The views of a scene show one set of named points, each view turned or mirrored, and shifted as a whole, with a little noise and some points left out.
(in the rows, 128 means zero)

Scene 1
View 1
K_979: [153  87 115 136 148 109 136 143 104 112 158 126]
K_427: [122 107 103 108 167 114 122 106  98 121 151 123]
K_587: [144  97 127 167 118 131 132 151 111 118 153 108]
K_929: [142  91 108 155 154 118 129 132 107 105 161 109]
K_487: [162  88 128 149 125 116 141 164 104 117 153 130]
K_722: [124 111  98 162 185  99 135 124 109  57 145  98]
K_874: [137  88 106 136 155 120 123 122 106 121 166 111]
K_366: [147  90 132 176  96 143 125 155 112 134 156 103]
K_262: [132 108 119 119 142 111 132 130 100 116 140 134]
K_676: [161  89 117 124 150 104 144 150  98 113 156 141]
K_276: [130 110 120 127 135 117 129 130 102 122 140 127]
K_644: [156  81 107 116 162 105 135 133  99 127 167 138]
K_328: [151  83 107 132 153 117 134 133 104 123 165 124]
K_622: [141  94 131 144 101 140 122 139 106 153 154 117]
K_982: [120 104 106 142 155 120 123 118 107 104 154 103]
View 2
K_262: [ 96 129 114 108  93 115 122 139 127  88 100 107]
K_676: [ 92 108 133  92  90 137 108 126 137  95  96 109]
K_328: [106 120 137 113  97 143 114 126 128 105 104 108]
K_487: [103  92 139  96 113 135 130 119 137  79 102 101]
K_644: [ 94 121 140 102  79 147 100 134 128 109 101 100]
K_276: [105 130 117 118  99 117 131 135 123  84 107 102]
K_622: [126 111 144 116 111 129 158 129 115  81 118  67]
K_366: [135  91 150 122 132 134 164 112 125  77 119  87]
K_722: [107 134 102 145 123 121 108 118 143 107  86 175]
K_979: [103 111 133 106  98 137 114 123 133  96  99 114]
K_982: [114 141 117 139 106 122 122 133 123 105 104 126]
K_427: [ 99 154 115 128  81 120 111 148 115 110 101 110]
K_587: [124  99 137 122 126 129 150 115 131  84 110 107]
View 3
K_644: [161 143 117  91 130 125 148 128 107 125 114 137]
K_328: [150 148 120 109 148 123 142 112 122 124 105 145]
K_676: [147 139 107  99 120 138 152 126 113 129 110 126]
K_874: [129 119 115  82 140 103 166 113 106 107 108 149]
K_366: [107 140 120 133 136 132 143  67 139 109  94 136]
K_587: [104 125 106 119 133 128 159  85 128 114  99 134]
K_929: [118 125 100 108 150 118 160 122 123 125 105 147]
K_427: [142 116 112  63 132 100 172 132  96 111 115 152]
K_487: [127 136 106 121 115 148 149  98 126 124 101 122]
View 4
K_644: [110 110 148 124 109 102 149 159 119 105 154 140]
K_982: [134 125 131 123 107 118 165 135  94 143 128 126]
K_874: [126 112 131 125 113 107 165 138 106 130 121 126]
K_676: [105 108 149 115  96 106 143 164 109 116 146 150]
K_979: [129 141 140 116 101 110 138 162 113 123 131 158]
K_722: [145 143 146 116  85 142 169 142  61 164 161 133]
K_929: [138 142 139 119 102 116 152 150 100 134 140 141]
K_262: [108  97 137 114 100 107 157 149  95 132 120 140]
K_328: [122 127 140 121 108 103 148 156 119 117 140 143]
K_427: [120  94 136 127 113 110 175 129  99 130 134 116]
K_366: [133 157 119 108 108 100 128 162 125 130  78 168]
K_622: [120 129 115 116 116  90 138 153 131 119  76 154]
K_276: [115 106 132 114 101 106 156 147 102 136 109 142]
View 5
K_276: [166 121 130 134 111 130 124 160 105 155 106 118]
K_644: [170 118 117 121 123 118 116 167 151 185 114 122]
K_722: [170 151 145 105 135 138 115 202  89 155 173 120]
K_979: [165 120 123 126 133 122 113 164 132 158 126 119]
K_982: [156 137 136 109 104 132 127 173 102 157 133 120]
K_487: [160 111 121 149 145 118 108 149 133 133 117 117]
K_874: [153 129 131 113  97 130 132 163 114 165 113 121]
K_262: [176 122 131 138 113 133 123 169 111 167 103 116]
K_622: [137 111 123 134 106 124 129 126 121 126  87 118]
K_366: [128 114 123 136 123 118 120 123 115  98 110 117]
K_676: [176 117 118 136 136 121 108 169 140 170 119 119]
K_587: [140 118 127 134 128 122 117 141 111 115 125 117]
K_427: [170 134 133 111  94 134 133 177 111 189 111 119]
K_929: [152 131 130 109 127 124 118 168 119 146 141 123]

Which points are out of place in each view (at most two, in the order of its rows)? Write - if all are in place.
view 1 => K_874
view 2 => -
view 3 => K_328, K_366
view 4 => K_979
view 5 => -
